Each row is a point on a landscape with many peaks, with its height.
A climber steps from a point to the highest of its 2 nearest points, and stops where none of them is higher. Distance is the straight distance between rows; heights are no part of it.
(364) (h 3.18): [111 113 110 131 110 103 103  98  86 100 120 111  81  82 101  59 116  91
  85 103  97  99 109  92  92 120 116 136  97  98  92  89  89  89  78 109
  82 107  94  85 102  98  95 122  77  97 110  77 112 108  81 125 107 106
  97 110 112 127  75 111  91  93]
(209) (h 1.55): [110 119  93  95 107 116 102 122  90  92 107  79 109  99  87  96  93  79
 100  99  94 138  81 123  90  98  99 111  95  44  75  86  82 111 106 122
 115 106 112  87  91 109  87 110  90  81 104  93 103 126  69 122  89 112
  79 108 122  99  84  87  95  94]
(104) (h 4.88): [ 96  89 106  94  97 107 113  78 115  98  89  94  92  76  91  93 105 100
  82 114  96  97 100  94  93 100 120 121 113 107 107  94  81 100 108  94
  92  99 116 105 115 101  95 101  69  79 102  89 117  97 101 111 100 107
 111  96 133  97  72 112  83  88]
(730) (h 0.25): [ 85  89 104  98  89 101  99 113  88  98  95  92  92 110 112 120 106 112
 124  90  85 106 105 108 122 111  98  97 103 116  92  85  99  88 116  94
 106 117 128 119 107 101  80 103 109  78 129 107 116  80 106 108 110  83
  85 115  84  92 114 117  69  96]
(775) (h 2.77): [103 115 118 117 104  87  96  84  87 110 107 121 101  68 105 103 116  83
  98 116 138 103 110 100 108 112 116 107  83  89  93 116 111 110  74 106
  92 102 100  71  81  99 104 117 119 107  95  85  71  97  87 112 131 105
  78 106 101  94 127 104 104 100]
(1088) (h 5.73): [ 91  86 100  96  87  88  93  85 111  95 107  94  92 113 109 101 102 111
 106  85 101  74 112  96 107  94 120  74 104 118 107 113 108 102  96  83
 106  95  88 111 120  90 115  82 111 106  95 107  95  81 115  71 109  75
 110  86  78  88 107 106 107 109]
(433) (h 4.31): [111 113 106 121  91  73 112 107  99 119 109 104  98 107  88  57  95 107
 112 114 101  82  99 100  83 110 112 118  85 133 104  86 119  97  87  85
  91 103  64 103  97  90 114  82  91 107  97 105 114 123 104  82  73 106
 131 115 102 101  71  86 114 103]
(1035) (h 6.56): [108 123  97  87 129  98  96 131  91  94 119 103 109 112  97  80  97 111
 102 112  85 118  91 109  89  97  83 103  82  79  86  85  94  99 106  87
  92 125  97 107  91 117  87 113  98  89 133 101 118 117  82 131 103 108
  94 126  99 100  99  92  77  97]
(89) (h 4.55): [106  90 104  91  91 112 104  93 121  98  94  85  94  89  89  88 112  93
  87 119  95  95  91 106  85  99 118 116 110  86  98  96  75 102 108 115
 104  94 108 119 106  87  96  97  72  85 100  95 131 113  93 102  87 126
 133  79 130  96  52  98  95  95]
(85) (h 7.67): [ 87 105 103  99  97  88  96 101  91 111  91 107 113 122 100 111  98 109
 120  91 100  94 108 101 108  79  81  95  95  87 111 107  98  98 122  92
 120  87 100 117  93 100 102  90 104 118  92  92 110 101 112  92  93 105
 101  95  93 106 105  95 112 136]
(985) (h 6.98): [ 90 106 102 113  82  96 110  94  87  90  91 102  94  87  93 106 106  90
 119 106 112  94 101 109 112 115 109 109 101  96  81  91 106  90  96 113
 107  99 120  84 101  96 112 104 102 103 102  89  96  97  81  98 121  89
  82 120  96 107 108 119  86 108]
(978) (h 1.17): [113 105 105 113  92 103 104 117  93  99  70  95 100 105  81  98 104  81
 106 112  94 102  89 115  95 105  89 113  93  75  79  83  91  94 101 138
 108  88 119  98  81  80  83  97 107  92  97  92 106 115 101 105 109 113
 108 109 105 105  90  98  97 106]
(532) (h 4.74): [105 112 112 124  97  89 113  84  94 105 105 103  99  97  97  86 105  90
 111 119 114  72 103  85  97 111 109 121  99 115  89  99 111  93  90 110
  93 102  88  97 108  88 118  89  91  94  94  83  93 109 106  86  94  90
 120  96 108  95  88 102  98 110]
(204) (h 2.01): [ 97 113  80 101 118 110  87 105 113  98 115 103 118 114 103 111 106 102
  82  98  92 133  91 116  83  98  86 101  97  71 113  97  96 109  95 107
 110 100  98  86  73 111  91 117 117 107 118 102  99 100  82 119  92 107
  73  99 100 109 119  96 115  96]
(731) (h 4.50): [113 117 104 105  99  86 129 107  86 109 107  96 113  99  86  76  82  95
 114 115 107  90  88  93  88 100  97 118  84 109  90  92 118  99  95 102
  92 105  82 100  96  95 122  79  90 107  87 102  92 129 110  84  77  95
 109 114 112  96  80  83 102 113]
(995) (h 1.77): [108 110  86  87 117 122 104 114 102  96 110  81 119 102  94 106  89  94
  95  89 101 145  87 121  91  81  99  96  92  52  95  94  83 122 106 105
 101 105 111  84  74 103  85 108 102 111 109 108  92 116  83 115  85 116
  67 105 114  95 102  90 113  92]
(272) (h 4.72): [ 87 102 103  97  85  94  97  87  89 116 106 107  95  81  92  97  84 117
 127 120 127  83 110  99 111  96 115 104  89 127 105  92 114 100 102  94
 104 109  95  88  96  90 118  83 113 123  84 113  96 107 131  74 109  92
  92 118  84  76 122  92 121 109]
(99) (h 6.36): [ 93  85 107  98  78  98 106  87 103 100  83 103  94  75 119 129 110 100
 100 100 107  95  91  93 131 116  99 101 109 125  97 105 120 104 103 105
 107 111 112  90 104 103 113 100 113  88 100  99  68  84 123  98 106  89
 105  96  91  95 127 111  88  80]
(760) (h 3.89): [103  97 101 123  79  85  88  94  92 108  88 104  70 114 106  77 131 103
  99 125 106  64  99 106 105 122 113 125 130 112  96  92  84  89  92 111
 103  90 113 107  99  91  96 110  96  84 109  96 124  99  84 101  97 114
 127  82 110 119  71 114 102 100]
(651) (h 3.54): [115 109 112 100 113  88  95  96 102 102 118 107 113  87  98  82  99 103
 101 122 112  80 103  97  74 109 122  92  90  87  99 100 112 105  97  90
  85 104  82 113 112 111 103 105  72  97 104  81 105 109  78  94  91  93
 105  85 103  96  78  79 100 107]
(53) (h 6.63): [ 90  79  94  94  73  99 109 109 106 103  79  92  98 112 110 110  96  98
 102  74  87 104 105  83 125  93  88  87 123 138 114  92  94  95 109  96
 128  84  94 112 110 102 104  91 120 108  89 128  92  91 144  75  88  83
 129  86  84 104 115  89 115  89]
(158) (h 4.79): [108  96 103  80 120 108  99 113 102 101  99  94 108 110  99 102  95 111
 103  88  88 112  99 104  95  89  95  88  91  76 108  95  90 113 115  86
  94 102 114 117  95 101  85  97  97 100 109 110 109 105 107 106  99 111
  91  94 102 101  93 103  95  96]
(343) (h 1.36): [111 109 102 105  93 109 105 127  86  92  80  80 103 102  82  97 104  78
 107 115  94 115  78 129  91  97 100 104 100  52  66  88  74  98 117 123
 115  82 124 110  95 101  77 105  92  78 111  92 123 125  77 117 102 114
 102 110 126  97  79  91  84 111]
(1083) (h 5.21): [118 124 100  89 146 116 110 111  84  83 123  97 119 104  94 123  78  98
  99 119 107 119  84  88  86  85  76  76  97  64  83 118 105 109  92 111
  80 122  99  93 102 120  80 114  94  92  91  87  76 114  78 117  92  98
  83  90 111  82 103  87  92  99]
(44) (h 4.00): [ 98 107  98 101 117 112 111  83  89  87 114  96 108  93 104 107  91 105
 106 102 114  99 108  89 100  80 103  90 102  90  89 115 105 102  97  98
  84 108 104  87 107 114 103 104  96 107  96  85  86  95  89 103 110  81
  73 100 102  91 113 113  91 107]
(310) (h 6.57): [ 99  86  92  91  97 113 111  94  93  86  98  90 117 111  99 127  83  97
 112  79  93 102  97  93 104  92  72  88 106 103  89 111 105 104 101 100
 110  84 100 108 102 115 108  97 100 106  89 110  99 103 108  76  94  92
  98  95  96  96 111 105  99 113]
(427) (h 6.22): [ 77  88  89  80  86 107  84  93 118 118  97 110 103 103  97 112  92 106
  89  85 112  97 101  97 113  82  95  84 109 120 134 113 100 108 120  90
 116  79  98  95  97  95 111  76 113 117  82 100 104  86 133  88  84 104
 108  90 104  88 109  86 137 109]
(1081) (h 7.19): [ 92  87 101  97  76 101  92 109  98 103  66  81  88 112 124 121  99 103
 113  78  92 102 106  98 126  96 101  77 106 126 101 100  98  87 108 106
 126 104 100 109 115  91 105  93 129  99 103 125  85  79 132  75 116  79
 111  97  70  85 133 105 104  87]
(515) (h 2.84): [114 119  97 102 120 113 111 112 109 100 137 105  92  79  98  80  94 104
  85  97  99 112  95  95  84 115  99 110  94  96 108  96 109 102  80 101
  69 126  69  95 102 104 110 100  73 107  84  86  86 108  89 108  66  99
  88  91 118 117  70  99  97  80]
(639) (h 7.15): [ 86 101  82  98  91 105  94 104 123  91  91 102  99 114 101 125  92  96
  90  72  67 120  93 100  93 105  88  85 109 119 116 107 106  96  95  93
 117  82  88  99 113 108  99  96 107  93  94 110 102  84 104  97 111  92
  94  99  84 100 108 106 112 104]
(380) (h 5.91): [ 95  73  87  85 101 118 111 100 103  95  96  91 110 107 103 139  83 112
 113  60  87 123  99  98 105  85  80  87 111 103 100 103  88 112 113  74
 103  87 111 109 105 121  94 102 108 106 109 130 126  92  98  93  94 103
  92  91  96  97 102 106  85 103]
(1102) (h 4.16): [113  84 110  89 100 120 106  90 122  93  90  80  94  88  96 114 111  84
  79 100  95 119  93 104 101 102 102 109 119  77  94 101  81 108 112 127
 109  81 128 127  98  96  85 105  82  77  91  93 107  94 100 101  82 116
 117  83 120  99  79  97  90  91]
(906) (h 4.82): [111 111 103  85 144 118 114 103  73  80 109  88 111  96 107 123  69 100
  96 104 106 127  96  93  97  82  92  91  99  71  73 111  98 113  97  90
  72 123 113  89 111 123  78 113  94  84 107 111  85 107  76 117 107  95
  69 107 118  79 125 100  84  83]
(953) (h 3.33): [105  79 117  88  99 107  93  84  95  90  75 104 108  88 121 128  98  91
  88 101 110  91 109  94 116  92  98  81  93  94 104 121 107 113 102 105
 100  99 106 100 103  89 100  91 128 102  95 111  64  75 113  81 114  94
 106  90  95  79 144 111 106  87]
(519) (h 3.45): [108 100  94 103 107 103 111 112 106  99 113 100  91  99 106  75 113  92
  92 104  88 105  91 114  96 107 104 119 103  84  92  90  91 100 100 104
  94 114 106 105  95 103 109 105  88  90 108 101 106 112  97 107  94 106
 110  96 109 118  75 113  95  85]
(154) (h 5.43): [ 99  98 113 112 100  83  95  90  92  93 102 105  81 102 114 101 109 103
 102  92  93  85 110  90 108 110 117  90  87 124  93 105 120  91  94  94
  97 117  96 103 125  96 105  94 117  96  96  97  80  86 107  87 124  83
 103  98  62  94 117 111  89  97]
(649) (h 6.85): [ 87 110 104  96 111  79  99 101  97 108 111 121  97  90  98 103  96 108
 114 124 115  99  98  89 107 103  90 108  90 114  95 101 111  92 101  87
 102 123  97  89  98 106 102 113  99  95  95  93  88 109 105 122 118  97
  85 123  97  97 123 106  82 113]
(856) (h 7.62): [100 115 104 117  88 100 110 110  74  93  99  94  94  98  82  73 108  92
 127 119 101  84 102 110 106 113 121 105 101  94  60  88  93  89  84 116
  88 105 115  88 102  99 110 112  93 102 102  92 114 116  79 100 133  91
  86 128  96 103  96 119  84 113]
(86) (h 6.89): [ 88  83 103  98  83 104  93 102  99 109  72 101 109 107 102 120  91 104
 111  80  99  90 114  95 103  95  96 105 103 108 118  92  80 102 118 102
 117  79 113 112 109  87  87  88  97 107  97 105 131  97 116  86  95 111
 109  90 104 104  92 100 104 120]
(379) (h 0.75): [ 94 106 105  89  86 101 112  83 102 103  69  90  93  75  76  95 105  84
  83 107 117 104  90 119 106  97 107 119  92  68  94 104  85 109 108 100
  96  80 129  86  96  96  90  98  81  93  91  81 110 103  72 126 121 122
  97 110 136 107  84 104  91 103]
(242) (h 6.71): [100  89 101  90  94 101  87 122 108 102  99  94  92 112 113 117  96 117
 118  80  71 100 109 103 105 103 114  70 103 117 110  89  97  95 104  91
 109 107  98 124 118  98  97  91 116  96 118 115 103  82 117  77 109  85
  93  97  69  84 120 108  92  93]
(466) (h 2.55): [109 113 104 111 118  90  88  95 101 101 120 116 115  94 111 107 109  89
  85 117 122 116 101  95  92  99 106 101  91  74 103 115 105 109  85 111
 104 108  96  89  85 105  88 122 109 108 107  78  69 103  77 124 107 103
  86  90 109  99 127  88 101 108]
(616) (h 6.30): [ 96  81 103  98  94 123 112 113 100  77  91  84 104  99 101 126  90 103
 116  72  79 105 103  99 104  92 106  83 111 112  99  97  91  99 100  96
 100  97 110 126 124 108  86  95  99  79 112 115 120  75 121  80 117  88
 100  95  90  75  98 117  80  93]
(913) (h 4.46): [107  80  95  88 107 101  89 103 115 103 109 100  95  95 105  88 109 111
  99 101  91  87 105 110  90 103 128  93  90  85 110  94  89 117 101  81
  89  98  98 112 103  88  99  95 100  99 112 104 111  94 100  94 100 106
 100  82 101  93  87 109 102  84]
(329) (h 7.18): [ 91  95  93 106  77 109 113  86  93  78  94  94 103 106  99 130  92  96
 117  85  93  98 101  86 109  97  91  84 112 122  90 108 120  87 103 108
 114  93 103  96 115 111 115  94 105  98  88  97  90  85  95  80 110  78
  89 105  80  90 116 114  88 106]
(417) (h 6.16): [ 81 107  71  86  99 103  97  95 112  95 109 104  95 116  92 113  94 110
  78  84  93 125  90 110 106 107  65  99 111 111 117 102 116  91  93  90
 110  93  89  79  85 118 113 104 104 123  82  97  97  94  93 120  73  93
  82  92  98 131 102  97 117  88]
(716) (h 5.57): [107 129  96  89 133 113 109 116  80  77 111  93 130 114  85 114  68  99
 105 105  93 117  92  93  85  95  70  89  87  87  81 102 117 106  84 108
  86 107  81  91  98 125  98 108 100 108  92  96  83 117  70 103  99 100
  72 109  90  97 103  82  94 103]
(665) (h 3.62): [109  72 100  86 111 103  88  90 113 113  89 101 106 102 116 121  96 103
  90 100  94  99 104  91 103  96  98  83  95 100 110 110  98 114 115 100
 111  86  95 106  97  89  99  86 125 111 107 122  83  88 125  82 102 108
 111  89  95  76 144  92 117  95]
(743) (h 7.63): [ 99  97  86  92 114 100 108  98 109 101 127 113  94 111  94  82  82 118
  89  88  95 106  96  89  94  93  80  99 102 116 128  92 103 102 100  75
  82 121  72  93  98 112 104  98  82 123  91 115  93 116 112 109  61 103
  98  92  95 120  84  92 107  74]
(637) (h 7.49): [ 85 101  91  82 114  95  98  81  94 114 124 113  90  93 104 108  91 127
 113 110 120 111  93  89 115 101  95  95 101 111  93 104 118  97  97  68
  92 132 101  74  90 120 106 111 105 118  98 108  84 102  96 126  98 101
  72 115  93 102 136  98  84 103]
(813) (h 2.18): [105 110  85 119 106  96  87  90 120  91 110 104 104 116 102  96 122  86
  66  99  85 120  89 111  87 105  82 101 108  74 101 108 100  99  91 116
 122  87  95  91  79 107  96 114 109  96 110  83  94  95  76 124  96 103
 101  90 108 112 109  94 112  99]
(1002) (h 5.87): [ 99  94 106  99  80 101 117  80 103  86  80 100 102  78  91 112 101  92
  97 109 108  89  91  90 115  97  89 111 102 122  91 104 109  97  97 111
  96  97 108  93 110  93 109  87 103  89  84  99  79  85 121 103 113  92
 118  98 110  88 109 122  92  93]
(889) (h 6.79): [103  81 101 102  99 110  78 113 110 104  79  86 103 117 119 121 103  88
  85  64  87 105 109  96 118  87  93  81 109  94 115 106  86 106 124 121
 119  80 106 121 102  91  95  98 110 105  92 117  88  83 137  76  82 107
 125  83  91 104 116  93 117 102]
(523) (h 4.18): [102  89 106  91 105 109  93  88 115 103  93 100 100  89 110 107 116 103
  98 103 112  92 103 107 102  87 119  92 103  74 106 114  96 114 106 106
  98  86 115 107 101  87  93  95 106  98 105  79  99  83 102  95 103  98
 108  80 112  86  99 112 102  96]
(815) (h 5.88): [ 87  84  97 111  72 111  91 114  95  98  72  90  94 113 119 133 111  99
 120  88  88  96 105 110 127 119 105  86 119 108 103  83  95  91 105 122
 124  81 118 107 100  99 105 108 121  90 112  97 109  86 103  87  95  90
  94 107  83 104 108 114  99 108]
(573) (h 5.63): [ 96  92 100  80  95 112  96 102 106 104 101 103 119  94  82 109  78 103
  87  94 106 101 105  94  97  85  96  79  99 109 131 101 109 117 112  96
  90  95  84  99  92  87 102  73 113 126  76 122  85 103 135  78  85  99
 100  91 103  76 110  84 140  83]
(46) (h 6.41): [ 97 112  99  94 118  90  95 109  94 102 123 115  93 105 109  91  98 112
 106 107  95 104  99  98 103 104  92 110 101 102 104  89 100  92  99  87
  96 134 104  99 101 111  93 114  93  86 122  93 105 102  93 132  96 103
  85 113  99 111 108 103  80  95]
(704) (h 2.76): [109 127 104 121 114  78  99 114  96 105 128 106 112  92  91  43 104 100
 105 125 117  91 102  93  74  98 108 110  81  94  89 106 105  95  81  90
  75 121  71  97  96 108 112 111  83 101 110  88 107 122  83 115 103 103
 108 123 106 105  75  83  99 121]
(580) (h 2.88): [104 126 108 127 104  80  92 110  91 101 114 105  96  87  86  47 129  97
 105 133 118  84 102 101  84 110 110 113  92 103  77 104  96  77  88  97
  87 107  87  87  90 106 109 130  90  92 113  87 118 110  76 123 134 109
 108 132 108 111  90  97  93 120]
(603) (h 3.68): [110  95 109 111 100  93 106 108  97 104  94  96  91 106 102  74 117  98
 108 119  89  80  99  98  98 103 117 112 110  99  82  86  81  95 101 116
  87  96 112 114 105  85  98  98 101  89 108  96 118 107 111  95 103 108
 131  97 107 103  73 114  93 101]
(394) (h 6.14): [ 91  89  99 100  87 110  87  86 110  96  74  95  98 111 127 117 107  94
  92  64 100  93 115  93 116  84 104  80 108 104 119 122  94 110 106 100
 106  82 102 102 114  93 107  86 117 103  89  96  86  67 123  79 105  87
 117  78  82  94 106 101 109 104]
(586) (h 6.09): [ 98  90 102 111  81 117  85 106  97 101  64  84 105 112 123 129 116  84
 101  75  96  92 105 101 127 104  94  88 119  90 106 105  89  98 116 139
 125  71 121 107  95  89 107 102 115  97  94  97  90  79 114  73  95 103
 117  94  92 108 119 109 108 100]
(124) (h 0.97): [104  98 103  96  88 106 108  96 101  97  63  92 105  93  79 119  99  76
  84 104 100 119  89 119 107  95  86 113  89  63  96  95  93 109 107 122
 108  83 125  95  83  90  86  94  91 101  86  86 102 109  90 109 108 122
 100 101 119 112  89  93  96 103]
(944) (h 0.57): [ 91 118 119 104 105  97  96 107  99 109  77  97  96  86  86  73 104  95
  95 108 115  95 102 112  87 100 118 120  93  76 102  93  81 103 108 101
  87 102 118 100  93  85  73 112  80  86 106  80 127 113  78 126 120 121
 101 109 131 103  76 100  88 107]
(442) (h 0.34): [ 84 101 110  94  98  91  86 109  99 108  91 103  95 103 107 114 104 115
 108  97  91 100 113 111 102 111 116 100  85 109 101  97  99 102 111  82
  94 107 117 121 106  85  72 103 110  83 135 106 122  82  90 110 133  99
  84 123  89  83 124 112  82 104]
(459) (h 3.03): [101 100 116 106 100 106  99  83  86  91  85 113 101  76 123 119 111  83
  94 104 113  97 108 101 113 100 109  98  88  89  88 115 109 105  80 113
  92 107 111  80  90  92 102 107 128 105  98 103  64  80 102  97 128  95
  86 110  92  88 144 120 104  86]
(177) (h 6.99): [ 95  82 104  92  84 100 105  83 108  96  85  92  92  88 110 117 112  96
  86  94  96  97  99  87 128 108  91  99 120 125 108 115 114 103 106 111
 106  93 110 113 109 110 114 105  98  83  75 100  73  78 125  95  86  93
 126  77  91 119  92 103  87  82]
(324) (h 3.00): [107 110  98 125 105  97 101 104 105  98 144 116  82  84 110  67 112 100
  83 103 102  92 102  92  92 124 103 125  99 112 104 103 108  88  74 101
  86 116  74  80 100 101 117 110  81  97 107  91  96  96  98 115  86  97
  99  97 109 117  84 111 104  86]
(409) (h 6.29): [ 83  87 102 113  65 103  99 102  89 109  62 101  94 113  97 113  93 103
 125  84  97  74 114  95 112 100 107 104 109 132  99  78  71  91 112 110
 116  79 113 113 111  76  89  86 121 110 103 115 131  96 103  80 120 110
 114 108  90  94  97 108  98 123]
(597) (h 0.45): [ 87 105 108 104  96  92  94 104 100 102  79 105 104  98  88  97 109 101
 103 107 106  95 109 111  94 104 109 108  91  91  97  97  89 102 109  90
  90  83 124 109  93  90  72 107  92  89 124  98 128 100  78 125 139 114
  93 124 113 102 100 103  81 109]
(967) (h 5.13): [101 102  97  87 105 105 102 103  97 113 106 115 112  85  86  90  77 112
 102 116 119  92 108  97  97  83 117 101  86 108 120  94 108 110 104  94
  87 113  89  86  91  83 102  85 112 128  82 116  87 110 141  85 100 106
  82 111  99  81 110  88 134  93]
(231) (h 6.08): [ 87  81  80  84  93 100 108 108 108  99  99 101  92 125  99 106  96 103
  87  75  79 116  92 102 121  90  69  91 118 124 116  90 100  93 106  86
 128  90  93 101  95 113 102 101 114 114  89 125  92  99 130 101  78  89
 114  90  85 128 104  94 117  84]
(349) (h 5.93): [117 115 100 103 131  98  97 123  92  95 113 106 119 113 107 104  80  93
  94 106  93 113  97  90  84 100  75  86  89  90 102 104 113  98  87 117
  98 108  80 105  95 104  99  97 104 103 101  88  82 112  94  98  92  95
  92 102  86  98 102  82 102 106]
(480) (h 7.02): [103 121  97  97 109  94 101 122  89 100 109  97 104 104  83  69 102  99
 115 119  92 104  92 108  93 100 100 109  80  88  73  92 100  93  95  97
  96 111 100  91  88 107 115 109 103  97 113 105 105 127  82 116 124  98
  85 131  91 105 102 102  89 105]
(733) (h 5.35): [ 99  96 112  86  94 102 124  73  95  89  77  99 106  74  83 109  86  90
  87 108 115 102  92  91 108  88 101 117  97 101  87 103  92 110 111  98
  86  99 120  92 113  97  90  96  80  86  88  98  92  97 109 110 111 102
 111 102 129  93  92 106  80  91]
(435) (h 6.67): [ 88 110  83 104  93  93  89  96 106 103 126 102  80 113 109  98 103 109
  86  86  98  98  95 109 116 117  83 103 115 119 121 112 127  87  83  88
 102 111  80  84  95 107 120  97  99 105  88  96  79  84  99 106  70  83
  88  83  93 132 101  98 117  78]
(195) (h 8.52): [107  91  81  82 116 109 105  94  93 114 117 113 102  93 102 104  77 116
  98 100 114 116  94  89 103  99  97 101  97 107 115  91 105 112 107  75
  79 130  95  80  93 109 105 109  90 124  94 112  84 114  99 114  76 101
  72  99 107 108 109  89  97  80]
(736) (h 6.82): [ 84  89  94  88  80  99 100  69 123 118  92 104 105  92  95  99 110 111
  89  96 120  93 104 102 114  85  95 106 105 113 124 115 104 103 105  84
 101  87 106  82 100  92 126  79 104 116  83  88 107  85 111 101  82  97
 112  87 112 100  86 102 119 111]
(40) (h 5.28): [105  90  92  72 123 118 108 114  98 101  96  85 114 115  97 141  74 111
 106  73  87 138  88 107  99  79  79  89  93  70  99 101  85 114 126  80
  87 101 116 110  92 119  74  98  99  96 108 128 112 107 100 105  88 114
  86  96 114  97 104  91  89  87]
(95) (h 4.06): [ 99  99 100 126  77  79  99  96 103 111 103  94  73 111  98  71 116 104
 110 118 101  61 106 103  94 124 122 118 118 136  97  83  97  81  80 103
  97  93  88 104 108  84 122  95  96  94 107 107 128 105  88  82  87  98
 129 101  98 112  60 112 110  98]
(712) (h 7.59): [ 93  91  88 104  84  90  98  78 110 115  98  95  99 114  93  89 109 102
  91  92 117  88 108 104 105  81  93 117 112  88 114 110  88  95 110  94
 115  81 101  95  86  94 108  90  87 116  88  89 120 102 103  96  74 112
 113  87 109 121  72  91 117 126]
(149) (h 6.70): [ 93 100  92 102  91  96 111 112 106  92  98 104 100 115  97 116  81  93
 107  77  81 110  98  88  88 109  83  86  98 139 106  95 120  96  91  97
 116  95  68 107 112 100 106  86 108 104  84 116  85  99 112  81  98  79
 101 111  72  97 116  91 118 102]
(456) (h 7.68): [ 95 100  81  95 105  92  83  97 119 105 107 106  99 128 103 100 101 105
  83  83  86 103  98 104  90  97  89  88  98 108 126 114 104  99  92  78
 104  94  81  97  99 102 104  90 119 114  95 103  94  94 104  98 102  91
  98  89  81 106 115  95 126 104]
(546) (h 5.17): [ 97 102 109 108 105  94 106  82 102  83 107 103  91 101 116 101 112  97
  88  96  87  89 107  82 103 106 114  91 111 123 102 121 114  94  98  98
  91 106  94 118 126 105 101  98  91  76  89  81  86  80 118  93 108  79
 112  87  91  99  97 107  88  95]
(1023) (h 4.39): [110  95 105  80 115 117 105  92  79  89 103 100 114  81 107 115  71 100
 117 108 119 105 105  86  90  84 108  93  93  80  86 110 102 115  93  95
  80 117 112  88 104 108  81 102  97  99  99 120  81 105  85  97 110 102
  65 122 112  76 124 103  94  98]
(92) (h 5.56): [ 92  89  82  69 106 107 104 106 106  96 104  99  90 113  99 116  95 116
  89  83  82 125  86 113 112  94  70  96 112 101 120  89 102 105 106  78
 108 103 106  96  88 120 101 106  95 107  99 119 107  95 103 112  73 103
 100  92  98 131  95 104  97  75]
(397) (h 7.09): [ 94 106  90 101 104  89 103  97 100 110 129 105  86 106 100  92  83 118
 110  90  99 100 105  95 107 114  93 102  99 133 113  87 124  93  88  78
  97 128  81  88  98 110 114 100  95 119  91 106  82 102 108  95  78  84
  87 101  75 128  98  92 105  81]
(12) (h 3.90): [113  81 104  89 109 108  91  93 117 108  90 104 117  91 104 114 102  90
  82 106 106 100  98 102  94  88 110  88  86  80 105 114  94 121 113 111
 108  85 105 110  89  78  92  93 115 101 114 109  92  99 107  96 102 116
 111  80 113  73 114  85 112  94]
(569) (h 6.31): [110 110  92 108 106 105 116 114 104  90 102 102 116 115  90 105  83  83
  96  87  74 118  91  84  80 102  66  95  97 112 103  95 115  96  94 115
 109  85  73 102  96 103  99  88 107 106  96 105  93 113 105  90  85  95
 104 109  89 101  98  83 108 108]
(544) (h 3.24): [118 109  99 109 118  96  94 109 104  92 124 102  98 105  99  54 114 104
  85 109  96  99 101 102  71  94  96 109  95  77 105  96  90  96  96  98
  96 111  88 108  98 102  91 109  78  98 114  89 124 116  80 122  80 111
 106  92 107 108  63  95 102 104]
(112) (h 7.74): [102  85 104  80  97  99 101  91 120 101  88  96 107 104  99 116  99  95
  79  83  92 111  95  90 111  95  72  90 112 107 117 112 105 109 109 110
 105  87 104 112  99 103 106  94 100 100  67 104  75  93 133  91  78  97
 127  69  99 111  94  89 111  97]
(508) (h 6.37): [ 99  92  99 105  85 107  98 108  94  96  89  93 100 108  98 109 109  97
 116  99  85  91 103 113  98 116 110  92 108 109  83  85 100  93  96 110
 110  82 116 114 102 100 107  97 109  97 116 102 119 103  86  85 125  95
  99 109  83  96 106 116  93 109]
(475) (h 3.38): [116 103 106 116  98  92  90  91 115  98 118 101  92  97 101  65 120  91
  85 118 106  83  98 108  78 113 112 114 104  88 103 104 106  95  90 104
  96  92  82 111  96  95 107 105  80  98 101  87 112 105  80 101  80 103
 123  73 114 108  68  88 116  98]
(5) (h 7.81): [ 86  88  88 102  71 101 102  99 101  96  91  91  96 112 105 122  99  94
 116  91  97  95 104 105 115 103 100  87 103 122  97 102 109  83  98 107
 131  87  96  99 103 101 128  84 126 109  94 118  88  94 113  72 113  84
  98 109  72  88 131 107 113 111]
(344) (h 8.50): [ 99  99  95  96 107  94  85 101 107 106 115 107 110 123  97  93 104 109
  95  94 105 102 101 106  93  91  80 100 102  79 119 107 100  97 109  91
 114 102  91 109  91 108  99 100  91 114  96  93 109 106  94 104  73 105
  98  80  98 119  87  84 110 120]
(1100) (h 2.36): [122  98 103 118 108  86  87  91 105 103 111 105 114 104 107  91 122  90
  87 120 109 110  95 103  90  93  94 100  97  72  86 113  94 100 112 114
 118  91  98  98  82  95  95 115 108 105 114  94  95 111  88 114 103 113
 108  86 104  99 114  84 110 118]
(240) (h 4.17): [106 100 101 117  93  75  86 111 109 114 110 112  77 103 111  65 114 112
 116 117  96  71 107 105  85 120 127 106  97 133 108  86 104  93  91  87
  93 111  72 104 108  88 111  90  97  95 115 106 116 102  97  86  91 103
 125 108  85  97  84 102 113  90]
(183) (h 5.47): [ 91  94 118 102  92  89  95  90  80 119  76  97  81  87  95  87  99 116
 132 122 120  74 116 100 105 109 128 112  81 119  76  81  85  94 104  96
  95 105 119  97 103  79  92  96 104  98 112 123 118 114  92  92 133 119
  94 136  98  75 113 111  83 113]
(320) (h 3.02): [103 131 116 126 104  88  97 113  88 108 123 108  79  64  84  53 122  89
  88 117 112  97  99 111  89 122 128 120  95 103  83  99  98  78  70 102
  81 106  87  83 107 109  96 132  68  89 104  76 127  97  70 126 127 111
  95 120 125 124  70 109  90  95]
(1111) (h 2.70): [114 121 101 104 121  90  96 122  99 109 140 122 107  88 102  62  95 106
 105 116 112 104  95  99  82 103 113 109  80  93 109  98 113 104  75  88
  68 136  65  86  98 108 112 109  85 108  98  89  93 116  93 110  78  98
  88 105  99 104  80  83 100 101]
(807) (h 4.95): [101 102 115 123  97  90 104  81  88  90 108 104  90  92 106  94 112  98
 108 114  93  71 108  82  98 107 125 105 116 124  89 102 107  89 101 107
  95  98 101 107 122  98  97 101  81  77  99  72 111  92 101  92 107  88
 113 102 103  90  91 111  80 111]
(1123) (h 3.72): [107 106 104  95 118 102 106  82  95  86 121 100 114  93  92  97  95 101
  91 104 106 103 104  93  82  90 104  93 101  79  94 118 104 106 102  91
  83  93  94 106 112 126  91 112  74 100  95  75 103 106  75 105 104  93
  92  84 114  95  85  86  87 114]
(570) (h 5.85): [ 89  97 105 103  86  99  85 103  89 117  72 103  94 101  92  96 103 112
 123 107 103  68 118 106  97 103 120 101  92 120  97  86  82  96 102 106
 105  89 107 103 101  66  91  90 124 109 111 115 118  96 101  82 134 116
  98 121  84  79 110 108 102 113]

For each start below, name the point where the climber stops.
(44) | (344)
(442) | (5)
(813) | (5)
(89) | (112)
(603) | (889)

Call two points neighbours if one is among the 2 nearest of the other. Go from one point of each pair to the other, from neighbour to neighbour, staying as high as possible. Name the lowest point that can't be avoided.
(195), (112) | (815)
(5), (112) | (92)
(195), (856) | (46)
